Points, in no order, along strands that fork and pass close to each other.
In the rows, zero is written as 128.
Points whose rows are less than 87.5 apart are linked; no others are. Some points are linked to none.
<266>: [149 120 136  88 111 142  97 120 148  97 147 155 155 141  89  88 171 107
  76 163 140 144 112]
<1399>: [ 66 142 123  73 137  84 112 105 167  62 173 116  96 108 152 160 147  92
 181 135  96 181 156]
<1953>: [ 77 119 125  83 131 101 144 121 102 102 201 142 144 138 135 164 122 147
  79 142 102 136 113]
<816>: [160  93 133 136 147 128 145 104 139 120 127 136 112 123 139  97 170 140
 138 110 153  86 165]
<205>: [ 60 155 130  78 117  82 109 127 163  43 169 110 139 119 160 147 133 119
 161 140  84 204 141]
<432>: [103 137 119 115 147 101 157 112 128 183 148 163  91 100 184 147 105 191
 170 104 162 115 164]
<716>: [117 128 133  81 150  96  94  98 106  61 136  90 124 143 129 197 120 108
 148 180  63 140 157]
<1091>: [199 120 136 146 106 157  86 120 167 134 107 150 128 126 113  70 147 103
 129 154 156 153 140]
<2054>: [111  93 112  74 153 120 137  75 140 124 189 157 107 116 134 126 163 123
 111 128 134 120 126]
<1632>: [115 107 144  87 154 112 170 127 123 113 148 139 107 132  84 112 186 125
 107 152 115  97 132]
<7>: [106 107 127 169 107 152 117 150 141 173  70 120 155 124 161 152  82 139
 151 137 131 181 143]
<2107>: [166 145 117 157 124 120 139 129  90 129  60 133 145 146 141 134 129 125
 101 116 149  59 120]
<967>: [151 141 157 121  90 125  58 122 158  87 188 156 182 137 137 102  78 112
 107 146 128 172 160]
<1122>: [121 134 119 179 181 101 160 162 114 167  91 139 113  77 183 109 127 163
 144  75 169 113 178]
<2530>: [ 95 144 148 126 105 127 185 144 116 122 107 115 109 138 108 181  92 139
 149 115 103  80 102]
<2542>: [168 140 145 143 117 174 135 131 109 123 105  78  96 113  71 101 171  87
 150 125 133  70  94]
<2168>: [121 100 132  92 126 121  70  93 146  55 192 134 173 126 123 112 169 101
  88 132 135 165 117]
<936>: [153 174 133 159 196 152 170 151  84 160 143  98  82  82 106 107 186 118
 135 109 119  85  99]
<197>: [138 104 135 115 127 133  64  72 165  74 153  96 125 132 124 141 134  88
 178 129 115 158 158]
<1730>: [176 159  99 196 134 124 102 173 130 183  43 129 137 110 159  66 121 129
 135 106 174 134 168]
<200>: [143 138 143 159  83 158 148 134 162 125 108  93 100 125 112  89 136  82
 166  73 146 115  94]
<1437>: [129 151 122 100 150 138 165  94  84 163 184 114  80 114 122 157 131 111
 125 126 129  77 104]
<1649>: [108 152 122 140 141 145 184 137  87 170 128 110  91 124 141 148 138 111
 125 107 112  91  94]
<928>: [155  85 126 117 120 133  63  70 151  70 167 117 168 145 101 121 141 107
 118 117 157 126 129]
<1524>: [122 100 134 101 134 134 120 102 176 106 147 155 124 121 120  82 207 115
 132 144 117 162 136]
<753>: [179 146 140 139  96 196  84 124 124 136 115  92 122 120  69 116 137  70
 133 142 135 114  53]
<463>: [201 152  98 176 125 124 104 159 138 162  69 149 129 127 139  63 147 130
 111 119 180 115 141]
<116>: [100 110 136 154 149 134 153 157 109 167  75 105 102 109 138 169  98 158
 201 148 105 125 165]
<73>: [153 150 140 122 181 136 175 138  90 151 156 115  74  98  95 106 182 116
 134 132 134  70 112]
<1499>: [147 131 148 117  88 124 107 128 136  97 151 149 168 158 106 129  96 127
  66 162 136 124 112]
<364>: [111 101 113  94 144 121  69  66 152  80 202 124 130 113 151 137 160  99
 142 119 122 185 124]
<1172>: [111 104 122  83 135 128  89  81  95  79 209  94 146 129  92 168 137  91
  99 123 123 117  89]
<152>: [156 123 104 159 136 129 151 109 101 129  93 141 136 129 160 141 135 125
 112  96 154  53 131]
<2205>: [130 105 114 163 125 143 126 107 126 148 137 154 169 150 165 138 110 142
  71 114 141 132 102]
<409>: [108 130 127  76 142  90  85  91 140  54 156  77 122 137 128 187 103 106
 173 146  70 170 159]
<1991>: [171 141 116 200 135 150 120 159 149 191  60 111 123 108 148  86 135 125
 161 126 145 150 162]
<488>: [ 83 111 122 101 123 103 106  98 141  95 199 136 134 128 178 163 100 167
 126 112 100 199 131]
<89>: [161 132 101 161 140 146 132 163 123 178  93 145 144 138 110  75 159 136
  81 142 149 128 106]
<2277>: [ 81 109 143 115  99 108 129 147 125 104 152 159 180 143 129 148 108 193
  80 136 110 157 129]
<2190>: [ 95 126 160  94 122 137 137 122 113  91 171 118 137 142  91 137 145  98
  89 156  97 124  88]
<922>: [125 114 121 155 162 110 181 173 122 164  94 148 129 114 138  92 164 162
 118 114 154 114 163]
<2550>: [109 106 148  97 123 116 109 112 174  92 126 128 118 130 137 106 175  98
 158 155 109 174 156]
<1895>: [134 112 103 184 121 149 121 133 144 167 106 152 172 142 166 118 110 150
  90 123 151 159 113]
<1602>: [ 92 122  97 100 142 101 161  97 110 176 164 166  96 117 179 161 110 184
 136 111 158 116 128]
<931>: [ 72  90 123 112 123 112 141 136 142 139 157 161 146 125 161 178  84 204
 142 115 122 170 122]
<1979>: [137 132 148  88 116 140  82 133 127  89 176 143 167 135  71 103 163  87
  65 165 119 137 103]
<1093>: [ 91 118 154 108  93 108 140 164 116  98 142 151 192 162 105 166  92 202
  84 142 109 119 114]
<1139>: [105  95 118 168 127 147 138 126 146 175 110 130 139 119 181 144  97 146
 150 125 124 162 132]
<2354>: [106 151 129  79 110  87  80 114 145  31 202  90 161 113 164 153  94 147
 160  84  67 188 158]
<2137>: [113  98 138 153 140 152 126 150 101 168  79 105 135 139 131 170 106 129
 151 182  83 147 146]
<2016>: [119 109 132 118 144 128 111  69 147 123 163 110  79 120 172 162 131 108
 180 127  99 156 146]
<1112>: [148 124 102 181 140 139 136 129 111 180  75 144 147 119 163 102 152 138
  94  92 152 110 122]
<2532>: [113 169 110 146 119 105 136 180  78 159  26 143 154 131 117 135  97 136
  95 112 139  89 117]
<532>: [177 122 146 161 104 169  94 130 166 145  99 133 110 134 125  90 145 104
 158 163 122 170 146]
<284>: [ 86  97 114 145 134 141 170 160 115 178 118 148 159 139 127 132 123 167
  70 136 126 150 106]
<1554>: [ 91 113 126 105 124 106 131 101 116  95 202 146 153 144 164 146 119 167
  82 117 109 168 111]
<6>: [171 139 134 137  92 153 106 126 124  98 120  94 156 164  93 153  87  88
  97 141 141  85  95]
<238>: [135 132 136 173 112 162  96 151 136 167  80 122 144 134 141 142  64 117
 137 164 122 181 136]
<819>: [ 70 113 119 104 134 100 193 137 101 161 137 176 120 126 127 167 120 205
 122 136 134  97 114]
<1473>: [127 129 140 183 175 111 157 163 135 163 100 127 102  90 174 100 148 152
 172 101 156 121 183]
<609>: [ 65 101 147 120 107 109 105 146 148 109 164 157 161 144 152 161  93 201
 142 112  97 194 133]
<1527>: [143 130 161 148  77 134  77 148 160 108 163 149 168 142 145 132  62 136
 121 146 116 193 153]
<2528>: [141  97 128 100 131 148 105  93 147 107 139 149 136 117  86  89 200 105
 107 147 138 124 118]
<2252>: [108 117 128  81 147 106 170  98 144 161 177 166  77 113 151 114 151 166
 148 135 139 125 162]
<1714>: [189 155 120 142  98 138 106 126 127 114  98 125 150 161  90 131 107  99
  91 150 157  82 112]
<1014>: [112 136 117 148 130 141 175 143  84 154  98 128 122 138 132 157 128 128
 104 121 121  76  99]
<77>: [ 88 122 123  49 152  87 135  91 162  96 185 158 101 110 139 115 170 116
 159 133 123 159 156]
<433>: [109  98 118  88 137 113 106  72 146  96 198 145 111 123 155 133 154 124
 117 122 124 163 127]
<2564>: [191 200  83 138 121 133 111 199  97 172  67 144 110 131  92  90 105  84
  97 154 147 118  83]
<2434>: [213 152 121 182 170 131 125 149 113 132  80 126 125 104 125  53 191 154
 116 116 162 100 139]
<577>: [158 111 125 177 163 146 142 130 140 174 122 137 119 109 145  77 181 145
 140 115 141 150 146]
<1946>: [113 128 137 117 141 113 151 112 128 171 136 136  75 111 174 170  91 172
 197 114 129 128 171]
<2225>: [122 133 110 178 114 135 129 175 148 167  30 134 149 112 150 111  92 149
 156 121 155 143 165]
<1721>: [100 105 101 159 120 119 140 126 114 148 102 156 164 139 174 177  88 178
 114 100 154 114 114]
<877>: [109 129 159  80 109  99 135 114 120  66 166 119 166 161  88 146 110 141
  98 139 100 105 128]
<2430>: [119 192 136 172 179 128 167 169  73 159  97  93  78  87 141 118 141  92
 150  58 109  93 113]
<2350>: [131 100 125 122 137 132 153 103 113 131 141 143 119 141 128 136 147 131
  98 129 132  87 119]
<2005>: [167 143 130 172  97 150  91 150 165 151  99 156 139 136 145 123  49 117
 130 152 140 188 146]
<791>: [167 101 131 107 120 169  70  89 116 107 151 122 160 122  66 117 165  96
  90 151 138 115  75]
<335>: [112 124 162 113 111 114  91 129 123  82 135  95 151 150 134 187  75 142
 163 161  65 171 153]
<240>: [ 89 123 130 104 140 123 124 105 106 144 157 112  77 123 164 196  97 139
 172 156  80 166 141]
<486>: [111 103 112 119 140 110 153  91 128 144 170 165 114 134 178 148 120 167
 118 110 133 123 126]
<851>: [134 111 120 157 113 122 146 123 144 133  72 154 152 146 161 133 113 163
 131 110 156  92 150]
<1598>: [151  93 120 104 125 135 125  85 117  85 147 102 137 150  83 154 142 107
 115 127 140  68 130]
<1962>: [130 115 138  97 128 121  75  82 140  64 152  83 129 133 144 166 114  86
 174 139  86 161 147]
<2115>: [ 96 109 161 106 115 118 139 135 151 102  93 123 113 146 124 163 111 158
 194 148  90 142 169]
<387>: [121 102 141 144  95 117 116 105 150  96 150 130 162 158 163 165  73 168
 145 111 119 171 134]
<352>: [ 90 108 123  69 131  83 111  91 167  37 185 132 145 128 127 129 154 113
 128 118 126 145 150]
<1625>: [ 93 106 138  72 135 139 104  93 105  78 197  84 127 128  67 155 146  73
 130 129 121 110  91]
<875>: [182 149 109 154 105 141 130 134 114 136  71 131 142 153 118 119 119 107
  84 139 152  73 114]
<461>: [116 129 124 141 108 130 147 150  99 133  93 134 149 144 120 158 111 141
  85 134 125  94  98]
<58>: [ 75  89 134 127 122 113 153 149 146 146 125 166 147 128 142 152 117 201
 138 127 132 157 132]
<2055>: [111 121 140 130 133 169 155  99 132 132 174  85  84 123 104 143 135  81
 156 112 112 113  68]
<827>: [220 154  94 151 114 140 103 149 128 155  85 155 121 129 107  66 144 115
 104 143 176 100 123]
<2459>: [ 94 129 119  53 130  81 156  95 125 132 172 164 108 135 122 159 115 178
 125 130 137  94 147]
<902>: [125 127 148 137 107 171 143 124 156 127 140  80  99 120  94 109 145  76
 161 100 133 115  78]
<326>: [189 224  92 158 129 136 104 200  86 175  50 111 102 126  97  66 127  76
 129 118 134 118  94]
<1668>: [ 73 148 161  86 115  84 102 142 147  54 158 105 155 126 146 160 104 150
 165 147  59 197 157]
<2326>: [116  93  97  68 162  87  80  56 132  61 206 121 146 125  99 152 155  95
 131 103 163 130 129]
<721>: [ 90 145 109 153 169 114 191 173  77 183  99 140 120  92 136 124 134 155
 109 107 149  86 128]
<817>: [111  92 129 164 139 153 127 113 143 167 136 133 114 123 172 133 132 128
 142 130 106 181 134]
<2413>: [147 139 122 145 141 140 156 106  95 124 124  89  92 123 118 148 136  98
 141 110 137  39 109]
<589>: [136 112 154 121  97 118 125 142 186 115 110 167 144 152 111  86 129 134
 114 162 139 159 162]
<2266>: [132 125 144 120 123 166 132 101 102 123 170  95 113 136 106 155 140  84
 117 131 100 110  57]
<1521>: [115 109 111  59 154 105 141  70 113 124 201 144  88 121 119 134 151 121
 128 120 151  94 138]
<1796>: [112 146  87 155 129 109 126 169  97 178  23 148 170 115 142 115 105 151
  87  91 161 104 144]
<507>: [151  97 126 148 164 148 141 101 143 156 153 143  97 101 157  96 185 133
 164 114 132 146 150]
<1299>: [167 178  79 147 128 123 115 191  98 187  55 151 139 133  92  90 112 112
  82 146 155 111 110]
<942>: [120 108 125 164 102 124 119 117 136 121 119 143 166 151 179 166  78 172
 124 103 149 143 129]
<1319>: [140 131 147 107  93 111  60 110 167  49 180 130 180 145 134 108 107 104
 126 134 125 168 162]
<691>: [104 122 118  85 117  82  78  89 151  48 208  97 144 123 161 153 105 131
 150 105 101 189 155]
<1236>: [ 87 102 156  94 118 103 149 133 162 101 128 149 114 139 141 148 119 151
 187 139  98 168 175]
<2186>: [118 117 147  99 138 111 108 116 110  99 114 110 137 150 123 189 112 139
 144 187  62 149 155]
<801>: [185 178 110 181 180 149 138 174  80 156  87  99 116 104  80  58 199 138
 117 119 128  95  97]
<1951>: [158 169 125 170  93 152 136 159 157 132  83 104 101 122 131  65 157  92
 152  64 149 118  89]
<1784>: [ 81 109 134 137 127 124 132 130 120 140 119 115 122 124 158 206  71 185
 199 126  97 157 134]
<2318>: [106 122 114  78 135 103  95  69 150  99 190 108  81 125 169 176  99 111
 171 124 101 171 140]
<992>: [103 110 125 125 154 116 182 137 140 171 150 158  93 112 153 115 158 165
 149 117 139 132 168]
<118>: [102 108 136 117 161 139 123 114 109 147 139 110  81 125 152 181 133 108
 155 171  73 167 139]
<2468>: [160 118 130 127 139 159 135 122 107 124 114 103 118 133  97 111 178 102
 114 134 126  73 100]
<1583>: [101 119 147  72 112  74 109 110 147  48 186 137 178 142 138 143 105 183
 133 112 109 154 146]
<1639>: [185 140 115 145 102 148  98 142 141 140 125 173 140 144 122 106  94 123
  64 164 166 140 115]
<1572>: [175 168 130 162 119 158 133 155 108 141  75  89 103 129 103  95 142  81
 137 114 125  84  89]
<1330>: [139 109 140 102 141 156 121  91 107 114 151  88  94 112  53 133 163  82
 163 119 139  72 107]
<897>: [129 146 158 134  87 148 142 148 135 121 122  97 125 148  87 133 109  90
 108 153 104 123  76]
<1173>: [155 199 123 159 150 105 139 219  81 156  36  95 117 119 103  67 142 113
 120 131 137 103 127]
<1561>: [103 191 132 169 178 114 169 188  62 168  69  99 105  82 136 127 122 118
 134  70 117  86 127]
<2171>: [ 81 136 136 112 119 127 188 135  99 133 147 121 100 142 121 193  94 147
 128 124 104  89  87]
<100>: [101 128 134  71 137  98 140  93 154 148 187 157  75 103 156 112 167 127
 170 135 132 150 164]
<918>: [121 119 116 147 152 154 165 153 108 168 120 126 139 140  97 110 177 128
  70 151 104 137  86]
<1568>: [152 155  82 141 122 115 122 190 112 178  65 170 158 138 108 108  73 116
  73 142 166 124 116]
<293>: [ 67 122 142  69 141 114 143 104 112  99 203 127 128 135 106 152 154 114
  83 149 101 129  96]
<1656>: [145  88 127 109 116 103 139  70 158  85 138 134 136 159 145 142 105 159
 147 105 149  91 165]
<2231>: [ 86 129 108  27 143  53 133  86 130  70 207 136 133 129 109 154 121 138
 121 118 127 122 135]
<17>: [131 147 169 117  87 164 109 150 135 104 161 104 143 151  69 119 107  77
  89 158 109 140  77]
<2562>: [144 114 151 145 121 157 101 122 113 128  81 108 118 147 130 165 106 104
 154 181  83 142 152]
<1455>: [173 121 141 165 128 131 139 139 163 138  73 134 110 117 147  79 156 144
 165 124 151 114 178]
<2248>: [124 115 165 137 144 140 148 129 150 137 110 124  86 112 134 110 173 107
 184 166  95 160 172]
<2113>: [101 146 172 105  78 107  76 153 138  68 174 138 187 138 156 129  90 162
 137 122  78 194 166]
<44>: [175 107 128 124 113 161  64  87 137  96 157 125 169 132  92 119 141 104
  92 142 156 119 106]
<198>: [ 82 111 141  82 126  91 148 105 161 111 164 157 105 136 150 154 113 171
 169 121 116 154 153]
<1553>: [ 94 107 114  49 142  78 118  88 133  51 198 132 151 142 106 136 140 118
 107 125 119 120 138]
<1754>: [144 131 136 105 170 123 178 120 109 147 171 141  80 105 115 118 176 132
 120 136 153  75 140]
<2450>: [ 82  93 122 146 136 125 167 156 149 173  93 156 130 119 147 130 122 190
 138 124 136 145 145]
<2299>: [116 133 144  70 154 105 183 116 112 143 176 147  78 114 113 134 156 143
 133 138 145  60 153]
<2209>: [189 160 124 178 198 135 142 163  93 136 109 109 113  93 101  71 199 143
 106 115 145  84 116]
<289>: [118 113 128 101 148 138 142  87  90 125 194 107 100 126 111 166 138 100
 116 126 111  93  82]
<2588>: [ 83 106  88 156 150 115 162 137 108 172  88 162 151  98 171 155 112 177
 119  81 153 108 131]
<160>: [181 180 134 126  85 147 122 171 136 133  84 113 105 148  73 108  92  78
 118 151 142  96 105]
<1949>: [114 121 159 123 102 115  91 108 149  71 155 112 153 139 164 171  78 155
 161 123  78 183 144]
<2424>: [ 96 163 115 161 178 101 167 187  68 175  58 109 132  93 123 116 138 137
 110  87 135  85 129]
<2438>: [118 147 149 107 139 147 181 131 109 134 162  90  58 108 103 132 138  91
 175 112 130  70 121]
<905>: [103 151 120 110 155 128 181 120  79 183 162 135  85 118 139 164 129 131
 115 129 125  81  97]
<2018>: [136 112 144 107 118 138 143 100 123  85 126  80 124 150  80 160 115  95
 134 117 134  53 118]
<2133>: [138 144 107 143 176 121 178 116  97 198 168 151  98  87 163 119 154 156
 127 106 160  96 132]
<177>: [ 97 108 125 131 133 115 140 108 143 147 133 149 108 131 178 192  75 196
 195 101 132 134 143]
<1451>: [ 79  99 110 158 113 138 151 164 153 183  73 151 169 110 142 122 106 183
 129 118 152 163 143]
<1681>: [ 87 123 115  48 137  79 146  91 145  96 197 166 110 131 136 156 115 165
 141 128 124 138 142]
<582>: [109 114 135 164 153 128 161 148 132 174  93 111  97  97 158 129 124 156
 189 122 129 132 182]
<1682>: [113  94 143  93 121 110 131 107 145  88 158 147 146 151 127 115 154 130
  97 141 129 135 136]
<1713>: [189 163  95 162 124 164 126 163 101 179  91 134 126 133  83  78 155 112
  85 158 132 126  78]
<2537>: [105 157 163 123  85 121  61 158 131  75 170 122 163 128 159 137  81 123
 146 154  64 204 161]
<153>: [112 125 122 158  96 125 120 170 137 154  82 162 191 143 126 141  85 177
  82 130 162 132 126]
<1795>: [151 146 105 160 204 124 176 147  92 173 129 143 110  85 147 106 174 145
 108  95 156 104 134]
<2009>: [ 81 111 136 109 126 115 108 108 126 117 177 124  95 123 177 187  89 156
 161 127  78 201 133]
<357>: [123 108 160 143  94 121 139 137 166 117  81 129 124 156 136 134 104 151
 175 143 112 146 174]
<914>: [ 98 117 125 115 155 113 190 134 120 167 139 162 114 122 135 144 136 169
 123 125 143  94 147]
<190>: [115 139 163 106  92 131 145 130 124  76 139  93 148 161  83 162  88 126
 123 134 100  98 109]
<2211>: [124  96 131 130 118 106 150 111 164 116 109 155 129 142 160 154 111 168
 158 108 137 109 158]
<1418>: [ 87 109 121 141 147 108 187 167 136 174  81 149 137  97 139 118 138 194
 145 110 158 121 162]
<1811>: [106 129  89 172 144 118 132 175 110 178  35 134 171  85 157 102 110 167
 118  81 163 119 162]
<1403>: [ 97 109 107 145 155 146 187 152 103 174 116 146 148 121 120 115 159 153
  86 138 117 128 104]
<494>: [131 174 114 164 112 157 128 168  93 168  73 122 150 137 121 131  87  97
  71 134 124 132  65]
<1789>: [126  95 151 131 119 121 142 142 173 136 109 153 133 146 135  94 160 136
 138 154 134 157 158]
<995>: [102 144 129  66 128 104 185 108 109 137 178 145  89 131 117 159 130 155
 131 135 123  73 125]
<1001>: [195 193 111 140 103 149 107 177 125 151  88 115 102 133  67  82 114  75
 120 156 146 111  76]
<428>: [147 121 118 144 145 157 142 140 121 154 126 151 145 137 100  77 184 135
  84 149 130 134 101]
<1691>: [155 153  78 189 178 123 124 186 111 188  70 127 154 104 121  36 170 156
  99 105 156 143 143]
<1069>: [164 132  93 202 182 147 131 161 130 177  91 122 133 104 146  50 177 154
 129 104 149 150 151]
<2477>: [128 122 138 122  98 122 138 128 126 113 122 145 167 159 119 144 114 153
  76 147 135 114 117]
<1542>: [141 173 150 131  75 148 148 170 146 125  99 101 106 163  84 105  98  84
 124 149 132 127  97]
<80>: [164 190 107 193 163 141 135 170  74 167  82  94 110 107 114  84 173 109
 113 106 113  99  88]
<1981>: [135 105 143  99 124 160 106 102 109 104 139  89 119 118  32 123 172  75
 137 139 126  95  96]
<407>: [169 163 102 150 112 129 106 167 116 157 102 175 156 136 108 120  67 112
  51 160 165 125 101]
<427>: [123 134 151 122  98 153 161 122 139 101 121  74 108 145  89 153 106  86
 159 107 127  76 112]
<1215>: [152 133 115 145 154 129 158 112  85 137 115 120 103 117 142 143 143 133
 121  97 154  40 122]
<462>: [ 99 121 153 125 135 127 146 143 127 139  99 117  99 122 136 169 111 151
 200 155  86 135 177]
<1731>: [109 114 163 107  86 121  99 134 181  99 133 161 151 148 130 101 127 117
 120 161 113 186 154]
<2111>: [ 94 127 103 184 169 120 154 171 116 181  54 124 149  74 177 109 115 165
 158  68 160 125 177]
<2334>: [128 184 122 154  99 131 143 173  91 151  39 110 128 133 113 121 103  99
 116 113 123  94 106]
<1500>: [120 151  98 147 109 125 130 186 119 176  63 174 178 133 117 121  75 155
  70 138 170 130 119]
<1740>: [ 71 125 120  97 136 108 176 140  88 144 154 149 117 137 119 191 100 175
 123 131 121 103 102]
<1283>: [185 101 140 125  97 143  65 103 181 101 131 151 146 134 103  98 138  97
 122 145 160 145 151]
<2426>: [108 103 102  67 150  78  72  66 130  48 217 104 161 119 131 150 134 109
 126  88 140 160 133]
<526>: [179 119 126 142 146 140 138 122 118 134 102 131 118 124 116  93 183 129
 108 125 151  81 136]
<477>: [130 179 144 177 154 138 171 155 113 151 105  86  70  93 145  97 151  92
 167  61 129  92 101]
<287>: [101 117 154 126 133 145  82 123 139 104 160 105 131 122 167 150 138  91
 139 158  67 217 121]
<1626>: [132  95 113  97 148 139 113  65  99 107 195 119 128 137 113 159 141 109
  94 127 131 104  93]
<2257>: [150 103 125 125 145 113 148  97 143 129 158 146  87 114 167 123 137 143
 163 106 153  95 172]
<471>: [ 83 123 141  59 117  84 130 114 129  40 179 133 166 145  92 142 139 142
 101 136 111 115 127]
<280>: [149 186 123 182 135 135 145 170 121 138  78  91  89 105 137  65 161  93
 162  49 134 121  93]
<1864>: [160 119 125 115 143 151 138  92  96 124 156  81  96 112  88 152 150  90
 146 119 139  54 112]
<2384>: [130 110 140 122 136 120 157 100 146 133 142 136  78 118 174 152 112 142
 197 117 126 117 178]
<2362>: [106 125 171 131  96 124  95 149 138 113 104 123 158 155 127 181  64 162
 167 167  78 160 153]
<772>: [163 111 117 164 122 159 110 103 107 138 130 142 163 145 138 113 131 122
  58 139 147 124  90]
<1450>: [133 140 165 122  99 143  65 121 150  87 136 121 142 133 126 133 114  79
 150 173  82 181 155]
<1048>: [155 214  98 185 150 144 111 195  84 179  54  85 109 113 109  60 158  87
 133 103 113 126  99]
<831>: [133 154 132 149 156 140 184 171 101 157  90 104 105 131 105  93 168 123
 112 133 117  92 110]
<1327>: [157 116 156 159 118 155 105 128 141 148  84 111 109 134 133 127 121  92
 161 168 100 156 158]
<996>: [ 94 125  93  59 142  62  78  93 133  45 236 100 150 116 153 139 119 119
 124  84 129 185 142]
<1446>: [158 153  77 177 157 139 127 186 107 192  75 130 143 133 110  52 171 140
  84 133 152 133 122]
<1256>: [140 128 108  69 154 103 119  55 123 143 204 141  78 113 151 122 152 121
 150 118 165 102 156]
<1643>: [107 149 136 158 117 153 163 128 115 144 121  93  94 124 149 159 109  90
 150  90 108 101  78]
<1033>: [151  96 122 165 126 167 109 104 152 152 135 139 127 125 159 110 152 121
 135 128 127 171 117]
<117>: [102 129 154  75 111 131  99 129 116  64 181 106 166 135  83 119 154  91
  78 148 114 142 102]
<2417>: [226 132 108 146 112 154  89 114 158 129 101 157 132 132 101  78 142 110
 107 150 174 118 125]
<1865>: [117 154 153 138  91 136 177 143 136 113  90  95 105 147 112 147 104 115
 156 102 112  75 110]
<645>: [136 105 134 122 154 155 121  87 141 145 162 128  73 100 169 124 159 107
 188 120 121 144 148]
<1810>: [134 177 127 166 110 141 145 162 112 145  58  92 102 131 129 119 112  88
 141  88 121  92 100]
<2540>: [125 153 131 167  99 173 151 135 134 145 119  95 116 132 140 132 116  82
 134  92 116 125  62]
<1993>: [110 123 141  98 106  98  63 104 160  42 190  95 179 129 147 123 115 108
 146 121 106 187 160]
<1770>: [196 152 112 147 126 175 108 131 118 153 110 136 134 129  72  87 162 112
  81 155 141 124  71]
<1201>: [157 123 128 105 161 116 146  78 127 155 189 141  75  99 167 115 141 140
 158 105 167  93 162]
<2261>: [109 122 157 148  82 135 108 157 157 122  97 133 163 145 129 167  65 162
 154 148 113 184 150]
<1301>: [173 132 139 122 111 181  93 117 122 121 130 121 138 131  59 106 157  90
  93 161 132 115  69]
<615>: [127 116  89 181 118 131 116 151 131 189  63 153 169 120 154 102 104 139
  94 125 156 162 134]
<2246>: [151 108 153 143  89 122 112 103 182 110 101 131 133 154 134 127 106 132
 155 142 135 141 164]
<478>: [136 110 114 151 130 111 163 173 151 164  75 143 144 138 137  80 151 163
 119 133 158 137 166]
<1672>: [175 137 128 156  95 143  90 136 169 131 113 173 144 158 139 110  90 120
 101 155 155 154 140]
<1724>: [180 135 127 121  92 117 124 141 160 117  84 160 145 161 114  98 114 133
 101 155 176 103 151]
<857>: [163 143 148 115  98 152 104 146 129 111 145 142 151 153  74 113  98  93
  66 169 129 119 100]
<317>: [157 102 128 127 104 122 118  90 152  95 126 142 154 165 132 134 118 132
 115 118 155  91 148]
<1960>: [155 160 108 186 216 121 155 171  86 162 115 119 122  88 141  77 182 152
 104  94 161  93 132]
<2437>: [153  86 124  95 119 116  94  79 136  67 163 108 174 160  84 132 118 111
 108 124 144  98 133]
<683>: [119 131 148 153  79 134  96 156 164 128 123 160 177 146 146 142  63 168
 125 139 142 179 144]
<2084>: [ 81 114 116 148  96 132 130 163 150 157  69 160 191 123 133 143  81 193
 125 115 161 141 128]
<798>: [121 106 150 101 107 158  98 108 128  86 160  77 131 138  58 142 137  63
 127 137 114 114  92]
<154>: [ 80 133 100  51 136  65 107  91 171  68 196 137 116 116 142 147 144 101
 159 125 124 170 154]
<1574>: [153  72 130 122 130 154 106  62 161 102 158 134 112 118 140 109 162 114
 154 121 142 143 134]
<1593>: [168 118 116 161 119 165  95 107 149 147 130 158 157 137 131 104 153 127
  89 144 145 164 100]
<1934>: [105 115 144  96 133 126 126 117 162 102 124 120  89 122 136 130 163  91
 182 163  81 162 156]
<2038>: [172 168 126 155  94 182 108 132 126 141 108 100 120 130  91 125 106  71
 109 135 122 125  51]
<114>: [105 114 146 119 143 143  99 115 113 121 127 104 119 131 149 163 137  92
 145 186  66 181 122]
<954>: [125 111 139 165 120 134 150 162 164 159  87 139 131 136 140  92 142 146
 142 146 133 173 165]
<1975>: [170  97 136 135  96 137  89  80 180  97 112 136 138 153 122 105 136 116
 139 121 151 123 157]
<5>: [ 96 121 155 110  94 111 109 147 143  91 173 148 182 149 158 131  99 179
 107 131 109 191 139]
<2083>: [164 172 126 157  98 163 118 153 108 156  92 128 143 151 106 140  80  85
  83 150 131 114  73]
<1148>: [ 98 140 126  67 149 108 106  92 115 120 168  97  71 128 159 198  98 119
 169 148  76 158 151]
<1631>: [101 124  90 153 163 111 178 145  91 190 106 152 133 103 163 128 130 167
 105  92 154  99 132]

A fork is a point with three links. Follow the links from the first point to the second and name the forks in between, in order.
<1643>; <6> | <1649> <289>
<1770>; <819> | <1301>
<117>; <507> | <240>
<2562>; <1656> | <1091> <1975>
<2430>; <1172> | <289>
<352>; <827> | <1553> <1681> <2115> <1975> <1091>
<902>; <1001> | <289> <1649>

Follow the links from the first point to the second, and from the first to the third. Name the last point that the two ways share.
<827>; <877>; <819> | <1553>
<1960>; <160>; <954> | <2564>
<1656>; <2530>; <1991> | <1975>
<409>; <1993>; <1951> | <335>
<2083>; <507>; <1598> | <1301>
<205>; <1713>; <1991> | <154>
<1091>; <1740>; <1572> | <2115>

Name the points in between on the shortest way along the links from the first point to the second, in order.
<1319>; <1721> | <967> <1527> <683> <2261> <2362> <335> <1949> <387> <942>
<17>; <772> | <897> <1542> <160> <1001> <2564> <1299> <1568> <407> <1639> <1672> <2005> <238> <7> <1139> <817> <1033> <1593>
<1330>; <1542> | <1981> <798> <1625> <1172> <1626> <289> <1437> <905> <1649> <1014> <461> <2477> <1499> <857> <17> <897>
<1521>; <2111> | <1256> <1201> <2257> <816> <526> <2468> <2542> <1572> <1810> <2334> <2532> <1796> <1811>
